Each scene shows the same named points in several views. A view is turned or mirrored, and shifted as a whole, has a little noise and may leave points out.

Scene 1
View 1
q_894: [-0.01 -1.43  1.41 -1.33  1.78 -0.88  2.03  2.62 -0.98 -0.95 -0.73 -0.68
  0.44  1.10 -0.93  0.06  0.44 -0.88  3.49  0.02  1.99]
q_957: [ 0.08 -1.75  2.01 -2.94 -0.01 -1.27  0.85  1.04 -0.18 -0.30  1.65 -0.10
  0.88  1.95  0.03  0.18  0.14 -0.71  4.35  0.41  1.89]
q_293: [ 0.98 -1.35  1.77 -1.17 -0.25 -1.11  1.05  0.58  0.96 -0.28 -1.08  0.21
  2.19  0.33 -2.36  0.17 -0.35 -0.58  3.32  1.73  1.55]
q_752: [ 0.06 -2.25  2.91 -2.58 -0.16 -1.21  1.22  0.73  0.04 -0.22  1.15  0.88
  0.88  2.18 -0.82  1.09  0.23  0.04  4.21  0.48  2.20]
q_483: [ 0.74 -1.87  2.00 -3.20 -1.10 -1.43  0.23 -0.08  0.91 -0.52  1.19  0.22
  1.94  1.78 -0.52 -0.06 -0.33 -0.87  4.10  1.28  1.36]
q_12: [ 0.69 -2.14  1.57 -3.21  0.25 -1.93  1.19  1.14 -0.50 -1.34  0.89  0.34
  0.54  2.52 -1.30  1.30  0.55 -0.62  3.94  0.04  1.16]
q_495: [ 0.22 -1.90  3.09 -2.78 -0.32 -1.44  0.95  0.59 -0.51  0.44  2.11  1.77
  1.22  2.76 -1.38  0.28  0.87 -0.37  5.87  0.83  2.10]
q_212: [-0.29 -1.42  2.70 -1.88 -0.34 -0.55  0.92  1.24  0.42  1.27  1.94  0.09
  0.92  0.99 -0.56  0.56 -0.19  0.06  4.62  1.06  2.93]
q_284: [ 0.21 -1.88  3.00 -1.57 -0.45 -1.14  1.42  1.07  0.23  0.93  1.23  1.39
  0.54  1.51 -2.52  2.38  0.26  0.93  4.40  0.88  2.80]
q_478: [ 0.56 -1.91  0.07 -1.83  1.44 -0.80  1.72  2.39  0.76 -1.46 -1.44 -1.82
  1.07  0.17 -1.57  1.04 -0.53 -0.51  1.52  0.25  1.38]
q_836: [ 0.01 -0.08  0.84 -1.97  0.07 -0.92  0.43  2.19 -0.52  1.24  2.24 -1.32
  0.84  0.47 -0.17 -1.02  0.10 -1.50  5.49  0.97  2.21]
q_122: [ 0.82 -1.98  0.39 -4.66 -0.53 -2.82  0.43  1.11 -0.65 -2.44  2.06 -0.84
 -0.58  2.96 -0.31  2.52  0.28 -0.78  3.23 -0.72  0.69]
q_936: [-0.43 -1.27  2.48 -1.93  1.01 -0.87  1.45  2.02 -1.46  0.39  1.48  0.14
  0.55  2.00  0.07 -1.03  0.82 -1.14  5.65  0.22  2.48]
q_222: [-0.45 -1.96  2.60 -1.49  1.50 -0.17  1.95  2.12 -0.12  0.46  0.27  0.10
  1.25  1.17 -0.90 -0.33  0.27 -0.35  4.30  0.48  2.64]
q_593: [-0.54 -2.61  2.26 -1.89  1.23  0.24  1.69  1.84  1.32  0.86  0.58 -0.41
  2.10  0.68 -0.73 -0.14 -0.43  0.13  3.43  0.86  2.72]
q_432: [ 0.41 -1.50  0.87 -2.13  0.71 -1.11  1.31  2.13  0.23  0.33  0.92 -0.42
  1.02  0.89 -2.07  0.95  0.15 -0.40  4.01  0.67  1.80]
q_186: [ 0.48 -1.07  2.55 -1.38 -0.59 -1.43  1.06  0.92 -0.24  0.14  0.56  0.54
  0.50  1.20 -1.58  1.50  0.14  0.05  4.13  0.96  2.40]
q_890: [ 0.31 -0.34  1.47 -0.05  0.78 -0.77  1.58  2.22 -0.57  0.08 -1.04 -0.73
  0.74 -0.19 -1.46 -0.05  0.00 -0.81  3.62  1.02  2.30]
q_700: [ 0.80 -0.76  1.94 -2.30 -1.55 -1.86  0.13  0.08  0.16 -0.98  0.60 -0.34
  0.83  1.24 -0.10  0.33 -0.33 -1.05  3.69  1.17  1.55]
q_133: [ 0.25 -0.77  1.65 -1.35 -0.71 -1.60  1.04  1.76 -0.06  0.22  1.13 -0.69
 -0.84  0.55 -1.59  3.48 -0.30  0.82  3.08  0.49  2.74]
q_751: [ 0.84 -1.34  0.79 -2.37  0.30 -0.93  0.73  1.34  0.60  0.78  0.98  0.00
  2.62  0.95 -2.13 -1.15  0.10 -1.38  5.10  1.56  1.30]
View 2
q_890: [-0.05 -1.33 -0.34 -1.54 -1.09 -1.86 -1.74  0.51  3.06 -3.57  1.92  0.21
  1.51  0.69 -0.86 -1.07 -0.74  0.28  1.00 -1.72 -1.16]
q_478: [-0.02 -0.41  0.32 -1.14 -0.54 -1.44 -2.03  1.24  5.38 -2.04  2.86 -1.05
  2.49  1.53  1.71 -1.10 -1.47 -0.04  1.67 -1.61 -1.87]
q_133: [ 0.83 -0.05 -0.13 -1.03 -0.83 -1.25  0.68  0.56  3.13 -1.72  2.96 -0.34
  1.90 -0.59  0.59 -1.96  1.99 -0.35 -0.45 -1.34 -1.83]
q_212: [ 1.65 -0.44 -0.18 -2.16 -0.20 -0.28 -0.55 -0.27  0.71 -1.79  1.64  0.66
  1.35  0.67  0.10 -2.33  0.51 -0.99  0.39 -1.04 -2.85]
q_483: [ 2.70  0.69  0.17 -2.50 -0.26  0.10 -1.08 -0.50  1.73 -1.07  2.14  0.12
  1.23  0.59  0.71 -2.45 -2.13 -1.64  1.10 -0.03 -1.78]
q_12: [ 2.29  1.53 -0.62 -1.19 -1.26 -0.69 -1.10 -0.18  3.63 -1.87  2.83  0.60
  0.96  0.79  1.60 -2.86 -1.06 -1.15  0.68 -1.19 -2.84]
q_751: [ 1.82 -0.46 -0.79 -3.60 -0.80 -0.92 -1.69 -0.85  2.12 -1.56  1.96  0.77
  1.36  2.44 -0.50 -2.13 -1.68 -1.78  1.68 -1.42 -1.24]
q_222: [ 0.57 -0.38 -0.70 -1.69 -0.54 -0.98 -2.19  0.19  1.64 -2.89  1.12  0.86
  0.55  1.46  0.40 -1.88 -0.42 -0.12  1.32 -1.74 -3.12]
q_894: [ 0.55 -0.47 -0.52 -0.73 -1.38 -1.38 -2.19  0.56  3.72 -3.60  2.21  0.62
  1.47  1.37  0.44 -1.71 -1.15  0.19  1.00 -1.94 -3.00]
q_836: [ 2.21 -1.74 -0.34 -2.60 -1.27 -0.48 -0.98 -0.77  1.27 -2.89  2.51  1.40
  2.63  2.00 -1.72 -2.24 -0.68 -1.30  0.30 -1.28 -2.75]
q_293: [ 0.61 -0.05 -0.18 -2.54 -0.30 -1.44 -1.63  0.16  2.98 -1.69  1.80 -0.57
  0.78  0.48  0.21 -1.24 -1.66 -0.68  1.76 -0.95  0.09]
q_122: [ 3.22  1.67  0.03 -0.32 -1.49  0.01 -0.19  0.07  4.95 -1.47  4.30  0.29
  2.67  0.65  2.36 -3.27 -0.96 -1.46 -0.23 -0.81 -3.99]
q_593: [ 0.12 -0.83  0.01 -2.26  0.56 -0.64 -2.11  0.47  1.27 -1.70  0.79 -0.03
  1.11  1.84  0.98 -1.53 -0.17 -0.53  1.68 -1.46 -3.01]
q_700: [ 2.60  0.23  0.43 -1.66 -0.71 -0.17 -0.64 -0.20  2.26 -1.93  2.59  0.04
  1.85 -0.46 -0.02 -2.16 -2.03 -1.04  0.42  0.19 -1.43]
q_284: [ 1.01  0.97 -1.00 -2.11 -0.40 -1.19 -0.22 -0.09  1.76 -1.34  1.58  0.29
 -0.16  0.03  0.90 -2.45  1.45 -0.89  0.48 -1.51 -1.78]
q_495: [ 2.80  1.57 -1.29 -2.32 -1.05 -0.36 -0.90 -1.02  0.93 -1.95  1.59  1.57
 -0.51  0.56  0.32 -3.31 -0.48 -1.55  0.63 -1.11 -2.60]
q_752: [ 1.87  1.17 -0.49 -1.45 -0.52 -0.38 -1.02 -0.12  1.74 -1.80  1.72  0.51
  0.23  0.19  1.27 -2.69 -0.31 -0.83  0.67 -0.94 -2.88]
q_432: [ 1.01 -0.29 -0.65 -2.20 -0.86 -1.18 -0.96 -0.10  3.14 -1.77  2.40  0.42
  1.63  1.74  0.41 -2.00  0.07 -1.01  1.01 -1.82 -2.10]
q_186: [ 1.33  0.49 -0.57 -1.63 -0.88 -1.12 -0.47 -0.09  2.09 -2.19  1.96  0.37
  0.49 -0.30  0.07 -2.18  0.12 -0.51  0.32 -1.10 -1.39]
View 3
q_957: [-0.53  2.01 -1.53  0.93  0.56 -0.72  1.15  1.24  1.54  0.03  1.31 -1.72
 -1.79  0.65 -1.26 -0.43 -0.07 -0.91  0.67  0.16 -0.46]
q_495: [-0.46  1.54 -2.10  0.46  1.24 -0.71  0.90  1.62  2.51  0.05  2.04 -2.18
 -1.13  0.67 -0.70 -0.47  0.42  0.76  0.36  2.21  0.27]
q_751: [ 1.54  0.46 -2.09  1.02 -0.46  0.81  1.12  0.61  0.80 -0.77  1.60 -2.25
 -0.96  0.73 -0.81 -0.20  0.19  0.31  1.10 -0.19  1.20]
q_890: [-0.15 -0.69 -2.65  1.28  0.88  0.37  0.69  0.27  0.27 -0.40  0.49 -0.96
 -1.17 -0.49  0.64  0.42  0.39 -1.18 -0.76 -2.35  0.00]
q_478: [ 0.61  1.04 -2.30  2.83 -1.22  0.22  0.38  0.66  0.54 -0.58  0.83 -2.16
 -1.66 -0.47 -0.85  0.62  0.72 -2.76 -1.29 -3.82 -1.14]
q_593: [-0.44  0.90 -1.80  0.12 -0.70 -0.66 -0.48  2.18  0.78 -1.21  1.16 -1.37
 -0.88 -0.48 -1.30  0.44  0.83 -1.41 -0.03 -1.42  1.32]
q_894: [-0.72  0.31 -3.06  2.00  0.88 -0.16  1.37  1.04  0.82 -0.13  0.84 -1.81
 -1.49 -0.52 -0.32  0.90  0.97 -2.47  0.04 -1.77 -0.76]
q_293: [ 1.59  0.33 -2.58  0.94 -0.87  0.56  0.17  0.70  1.29 -0.43  0.72 -1.39
 -1.22  0.65  0.07  0.00  0.54 -0.02 -1.80 -1.47  0.12]
q_432: [-0.02  0.93 -1.60  2.10  0.15 -0.03  0.40  0.55  0.96 -0.66  1.90 -2.48
 -0.91 -0.60 -0.57 -0.07  0.25 -0.54 -0.07 -1.27  0.05]
q_936: [-1.42  0.64 -2.48  0.67  2.00 -0.59  1.73  1.35  1.10 -0.05  1.26 -1.47
 -1.42  0.03 -0.60  0.29  0.35 -1.29  1.88  0.66  0.32]
q_186: [-0.57  0.96 -1.72  1.00  1.17 -0.48  0.24  0.73  1.72 -0.02  1.25 -1.47
 -1.22 -0.10  0.16 -0.49  0.15  0.37 -1.44 -0.32 -0.49]
q_122: [-0.56  3.83 -1.00  3.73  0.15 -0.95  1.66  0.44  2.25  0.64  2.04 -3.28
 -2.45  0.56 -1.86 -0.84 -0.17 -1.78 -0.13 -0.49 -3.19]
q_212: [-1.05  1.17 -0.98  0.05  0.82 -0.86 -0.01  1.26  1.12 -0.56  1.45 -1.13
 -1.08 -0.25 -0.70 -0.60 -0.23  0.06  0.16 -0.02  0.78]
q_284: [-0.97  1.29 -1.33  0.95  0.80 -0.94 -0.72  1.40  2.18 -0.55  2.12 -2.12
 -0.54 -0.81 -0.17 -0.51  0.46  0.84 -1.66  0.21  0.16]
q_700: [ 0.59  1.87 -1.32  0.78  0.18 -0.16  1.15  0.20  1.42  0.37  0.41 -0.84
 -2.32  1.54 -0.53 -1.04 -0.79 -0.13 -0.53 -0.44 -1.14]
q_752: [-0.66  1.99 -1.95  0.67  0.58 -1.10  0.32  1.86  2.60  0.13  1.49 -1.85
 -1.56  0.47 -0.81 -0.24  0.59 -0.08 -1.06  0.79 -0.55]
q_483: [ 1.08  2.20 -1.46  0.50 -0.71 -0.25  0.79  1.15  1.80 -0.07  1.01 -1.45
 -1.98  1.73 -1.30 -0.77 -0.27  0.08 -0.15  0.31 -0.24]
q_836: [-0.36  0.49 -1.00  0.83  1.27  0.23  1.58 -0.14 -0.25 -0.51  1.28 -1.20
 -1.30  0.08 -0.68 -0.67 -0.83 -0.48  2.48 -0.57  0.83]
q_12: [-0.07  2.23 -2.14  2.37  0.26 -0.54  1.23  1.10  2.38  0.26  1.76 -2.87
 -1.81  0.45 -1.00 -0.20  0.57 -0.91 -0.40  0.12 -1.53]
q_222: [-0.93  0.40 -2.60  0.63  0.58 -0.54  0.45  1.91  1.12 -0.63  1.10 -1.46
 -1.05 -0.49 -0.55  0.74  1.03 -1.49  0.24 -0.67  0.79]
q_133: [-1.57  1.59 -0.35  2.19  1.19 -0.93 -0.50  0.02  1.29 -0.22  1.76 -1.81
 -1.09 -1.26  0.09 -1.01 -0.49 -0.04 -2.07 -1.82 -1.34]
View 4
q_284: [ 1.21 -1.06  0.03  1.34 -0.44  1.23 -2.86  2.63  0.99  0.49  2.63 -1.43
 -0.13  0.00 -1.99  2.20  0.15 -0.05 -0.12  1.39 -2.01]
q_751: [-0.36  0.60  1.63 -0.13 -0.84  1.26 -1.00  2.14 -0.38  0.98  0.85 -1.12
  0.67  0.28  0.28  0.83  1.02 -1.12  0.52  2.20 -2.55]
q_12: [ 0.36  0.06 -1.09  1.04 -0.69  1.28 -0.29  2.02 -0.67  0.00  2.75 -1.04
 -1.43 -0.47 -1.17  0.27  0.44  0.12  0.72  0.90 -2.00]
q_222: [ 0.27  0.60  0.52  0.78 -0.33  1.10 -2.83  2.41  0.77 -1.58  1.15 -2.20
 -0.27  0.09 -0.90  0.18  0.75 -0.43  1.05  2.13 -1.69]
q_186: [ 1.41 -0.94  0.04  1.49 -0.38  1.78 -1.99  1.97  0.23 -0.36  1.59 -1.29
 -0.11 -0.46 -1.30  1.44  0.36 -0.76 -0.42  0.88 -1.91]
q_432: [-0.37 -0.26  0.04  0.79 -0.85  2.27 -2.15  1.89  0.32  0.39  1.73 -1.15
 -0.36 -0.76 -0.40  0.80  1.14 -0.32  0.59  2.08 -2.40]
q_133: [ 0.92 -2.15 -1.38  1.89 -0.58  2.95 -3.33  1.41  0.81 -0.08  2.14 -0.44
 -1.00 -1.74 -1.27  1.87  0.90 -0.21 -0.43  0.81 -2.00]
q_836: [ 0.51  0.32  0.87 -0.66 -1.98  2.51 -2.54  1.60 -0.14 -0.11 -1.07 -0.02
  0.05  0.10  0.17  0.46  1.47 -0.72  1.09  0.99 -2.20]
q_894: [-0.20  0.43 -0.38  1.58 -0.54  2.45 -1.77  1.83  0.10 -2.11  1.19 -2.12
 -0.86 -1.18 -0.52 -0.99  1.19 -0.45  0.92  2.19 -1.81]
q_957: [ 0.79  0.21 -0.51  0.04 -0.72  0.67 -1.43  1.97 -0.33 -0.44  1.18 -0.53
 -1.09  0.17 -0.65  0.73  0.54 -0.23  1.05  0.54 -1.78]
q_122: [ 0.03 -0.34 -3.08  0.72 -1.05  1.80  0.19  1.23 -1.23  0.43  3.11  0.41
 -3.08 -1.41 -0.80  0.14  0.72  0.77  1.22 -0.08 -1.92]
q_700: [ 1.17 -0.70 -0.41  0.57  0.16  0.87 -0.48  1.14 -0.95 -0.31  0.75 -0.22
 -0.59 -0.71  0.19  1.26  0.49 -1.51 -0.21 -0.01 -1.98]
q_936: [ 1.24  1.01  0.48  0.13 -1.70  1.57 -2.02  2.53 -0.04 -1.60 -0.01 -1.34
 -0.49  0.87 -1.45 -0.47  0.67  0.02  1.46  0.93 -1.56]
q_752: [ 1.14 -0.28 -0.47  0.74 -0.24  0.35 -1.64  2.27  0.11 -0.46  2.23 -1.23
 -0.86  0.26 -1.49  1.22  0.03 -0.14  0.52  0.76 -1.71]
q_293: [ 0.00 -0.52  0.99  1.59  0.96  1.19 -1.00  1.69 -0.10 -0.15  1.78 -1.94
  0.56 -0.98  0.30  1.25  0.80 -1.94 -0.70  2.28 -2.41]
q_212: [ 1.21 -0.45  0.33  0.16 -0.65  0.87 -3.25  2.11  0.77 -0.33  0.79 -0.86
 -0.15  0.39 -0.99  1.76  0.47 -0.49  0.61  0.87 -1.76]
q_495: [ 1.79  0.33  0.55  0.33 -1.35  0.58 -1.03  2.98 -0.20  0.42  1.80 -1.05
 -0.10  1.42 -2.27  1.27 -0.13  0.19  0.52  0.50 -1.86]
q_483: [ 0.57  0.01  0.07 -0.08  0.25 -0.31 -0.40  1.65 -0.67  0.53  1.49 -0.53
 -0.48  0.10  0.06  1.57  0.21 -1.19  0.37  0.54 -2.11]
q_890: [ 0.24 -0.34  0.75  1.89 -0.13  2.88 -2.45  1.58  0.32 -1.79  0.29 -2.04
  0.35 -1.42 -0.04 -0.08  1.39 -1.56 -0.17  2.31 -2.02]
View 5
q_751: [ 2.28 -1.81 -0.60 -0.13 -0.36 -0.78 -0.31 -1.88  1.11 -1.16  3.20  1.68
  1.14 -0.34  1.29  0.58  0.49  0.25 -0.27  0.30 -1.32]
q_186: [ 3.66 -0.85 -0.35  0.85 -1.53  0.39  1.10 -2.20  2.45 -0.20  1.06  0.85
  1.02 -0.55 -0.03 -0.61 -0.54 -0.30  0.49  1.79 -0.70]
q_222: [ 2.15 -0.11  0.15  0.48 -0.50 -0.54  1.63 -0.19  0.98 -0.30  1.33  0.24
  0.79 -0.04  1.18 -0.60 -0.53  0.29  0.23  0.37 -1.47]
q_936: [ 1.05 -0.31  0.53  0.51 -1.00  1.04  0.61  0.08  0.52  0.47  1.80  0.62
  0.95 -0.63  1.42 -0.81 -0.65  0.23 -1.42  0.76 -1.04]
q_700: [ 2.82 -1.94 -1.86  0.43 -1.09  1.01  0.59 -2.22  1.41  0.68  1.37  2.37
  0.40 -1.11 -0.83 -0.31  0.14 -0.24 -0.13  1.16 -0.21]
q_212: [ 2.32 -0.33  0.41  0.62 -1.00  0.72  0.50 -1.21  1.79 -0.41  0.92  0.45
  0.22 -0.98  0.87 -0.25  0.93 -0.14  0.59  1.30 -0.54]
q_890: [ 3.70 -1.32 -0.17  0.24 -1.21 -0.73  1.87 -1.05  1.67  0.31  0.97  1.52
  0.43  0.67  0.42 -0.34 -0.73  1.38 -0.51  0.71 -3.16]
q_122: [ 0.57 -1.27 -2.49  1.13 -1.52  2.64  2.30 -3.66  1.34  0.05  2.97  1.25
 -1.24  0.68 -1.44 -1.42 -1.65 -0.72 -0.69 -0.15  1.29]
q_133: [ 3.43 -0.54  0.07  1.28 -2.33  1.50  2.37 -3.33  3.33 -0.48  0.69  0.52
 -1.11  0.69 -0.58 -0.67 -0.31  0.25  0.52  1.47 -1.04]
q_593: [ 2.36 -0.17 -0.21  0.30  0.02 -1.19  1.69 -0.57  1.01 -0.97  1.06  0.20
 -0.04 -0.18  0.89 -0.03  0.67  0.14  1.56 -0.18 -1.20]
q_495: [ 1.71 -0.39  0.05  0.80 -1.15  1.14 -0.20 -1.58  1.53 -0.75  2.57  0.24
  2.08 -1.36  1.06 -0.73 -0.63 -1.11 -0.23  1.71  0.69]
q_836: [ 1.55 -1.33  0.50  0.02 -1.07  1.26 -0.23 -1.10  1.19  0.11  2.04  1.81
 -0.59 -0.37  1.32  0.36  1.32  0.94 -1.46  0.56 -1.92]
q_752: [ 2.20 -0.29 -0.78  0.88 -1.02  0.67  1.18 -1.69  1.50 -0.36  1.53  0.25
  0.97 -0.81  0.07 -0.94 -0.70 -0.90  0.70  1.03  0.48]
q_478: [ 2.91 -1.59 -2.12  0.30 -0.48 -1.29  3.47 -2.25  1.18 -0.35  1.60  1.60
 -1.12  1.83 -0.72 -0.46 -1.07  1.13  0.64 -1.08 -2.25]
q_293: [ 4.20 -1.95 -1.51  0.24 -0.57 -1.57  1.12 -2.27  1.79 -0.57  1.74  1.78
  1.36 -0.07 -0.07  0.05 -0.46  0.23  0.86  0.78 -1.58]
q_957: [ 1.39 -0.79 -0.91  0.54 -0.79  1.17  0.86 -1.50  0.93  0.10  1.91  1.06
  0.18 -0.78  0.18 -0.63 -0.10 -0.43 -0.20  0.53  0.14]
q_432: [ 2.29 -1.09 -0.26  0.55 -1.07 -0.02  1.40 -2.37  1.86 -1.10  2.39  0.82
 -0.14  0.74  0.62 -0.11 -0.32  0.42  0.04  0.20 -1.31]
q_483: [ 2.25 -1.61 -1.84  0.27 -0.40  0.39  0.09 -2.25  1.09 -0.25  2.11  1.84
  0.77 -1.34 -0.21 -0.10  0.49 -0.84  0.58  0.77  0.52]
q_284: [ 3.16 -0.02  0.38  1.21 -1.60  0.42  1.19 -2.47  2.80 -1.36  1.40 -0.30
  0.98 -0.29  0.58 -0.58 -0.31 -0.62  1.16  1.59 -0.17]
q_12: [ 1.62 -0.90 -1.59  0.85 -1.19  0.95  1.66 -2.55  1.35 -0.33  2.76  0.80
  0.64  0.10 -0.29 -1.04 -1.63 -0.66 -0.31  0.36  0.39]
View 6
q_122: [ 0.67  4.35 -0.24 -5.17 -0.05 -2.43  0.39 -1.22  1.24  0.17 -0.33  0.92
 -0.09 -0.88 -1.33  1.56 -3.05 -2.17 -1.35 -1.65 -0.53]
q_751: [ 0.28  1.35 -0.09 -2.43 -1.14  0.07 -0.33  1.39 -1.17 -1.90 -0.09  1.79
 -0.67 -0.77  1.34  0.43 -0.89 -0.44  0.54 -0.80 -0.61]
q_212: [ 0.15  2.61 -0.38 -2.73 -2.54 -2.60 -0.26  1.92  0.72 -1.15  0.60  2.72
 -0.17  0.32  0.45  0.31 -0.32  0.26  0.50 -0.50 -0.34]
q_133: [ 0.82  2.48  0.31 -5.18 -3.19 -2.77 -0.51 -0.63  2.50 -0.70  0.63  2.32
 -1.30  0.04 -1.15  0.47 -0.53  0.66 -0.24 -0.97 -0.64]
q_495: [-0.29  2.83 -1.20 -3.35 -0.87 -2.67 -0.69  2.79 -0.26 -0.99  2.17  1.31
 -0.24 -0.45  0.37 -0.15 -1.67 -0.84  0.66 -0.60  0.03]
q_752: [ 0.15  3.30 -0.59 -3.40 -1.14 -2.86 -0.46  0.91  0.87 -1.20  1.44  1.85
  0.25 -0.81 -0.10 -0.17 -0.83 -0.78  0.08 -0.33 -0.13]
q_222: [ 0.08  2.45 -1.12 -2.01 -1.24 -2.14  0.38  1.43  1.32 -2.46  0.44  2.28
 -0.54 -0.82  0.74 -0.30  0.78 -0.19 -0.69 -0.68 -0.88]
q_186: [ 0.58  1.85 -0.15 -3.83 -1.66 -2.39 -0.69  0.57  1.26 -1.24  1.62  2.05
 -0.84 -0.28 -0.26 -0.10 -0.44  0.31  0.30 -0.88  0.22]
q_936: [-0.23  2.35 -1.77 -2.21 -0.34 -2.55  0.82  2.87  0.97 -1.59  0.53  1.84
 -0.93  0.36  0.86  0.38 -0.47 -0.51 -0.83 -1.87 -0.25]
q_957: [ 0.31  3.17 -0.58 -2.84 -0.76 -2.42  0.21  1.11  0.50 -0.87  0.19  1.91
  0.12 -0.06  0.26  0.80 -1.32 -1.01 -0.15 -1.18 -0.03]
q_700: [ 1.18  2.01  0.56 -2.95 -0.36 -1.97 -0.31 -0.29  0.50 -0.50  0.85  2.36
  0.60  0.40 -0.25  0.86 -1.39 -0.56  0.64 -1.46  1.83]
q_593: [ 0.16  2.94 -0.35 -2.01 -2.37 -1.87  0.03  0.80  0.97 -2.27 -0.11  2.70
  0.09 -1.08  0.81 -0.16  0.90 -0.01 -0.06  0.28 -1.42]
q_478: [ 1.19  2.31  0.56 -3.12 -0.90 -0.40  0.54 -2.75  1.98 -2.38 -1.34  2.21
 -0.61 -1.85 -0.15  0.48  0.70 -0.46 -1.55 -0.95 -1.27]
q_483: [ 0.61  2.69  0.40 -2.64 -0.78 -1.55 -0.61  0.45 -0.62 -0.81  0.71  2.07
  0.97 -0.59  0.33  0.61 -1.61 -1.11  0.92 -0.44  0.68]
q_894: [ 0.59  2.06 -1.04 -2.73 -0.06 -1.52  0.86 -0.13  2.10 -2.42 -0.16  1.83
 -1.24 -0.93  0.24  0.02  0.50 -0.32 -1.69 -1.78 -0.81]
q_12: [ 0.33  3.29 -0.60 -4.04 -0.20 -2.02 -0.10  0.01  0.77 -1.05  0.86  1.01
 -0.33 -1.30 -0.43  0.33 -1.67 -1.46 -0.71 -1.10 -0.43]
q_432: [ 0.37  2.18 -0.21 -3.67 -1.88 -1.08 -0.08  0.31  0.72 -1.73 -0.21  1.80
 -1.22 -0.85  0.31  0.40 -0.52 -0.14 -0.39 -0.88 -1.31]
q_890: [ 0.98  0.61 -0.25 -2.68 -1.09 -1.01  0.28 -0.19  1.88 -2.58  0.11  2.49
 -1.63 -0.26  0.52 -0.13  1.20  0.86 -0.68 -1.63 -0.19]

Which points are out of place in each view (at most two, in the order of its rows)? Write none if all are in place.
view 1 => q_284, q_122
view 2 => q_478, q_212
view 3 => q_752
view 4 => none
view 5 => q_186
view 6 => q_700, q_593
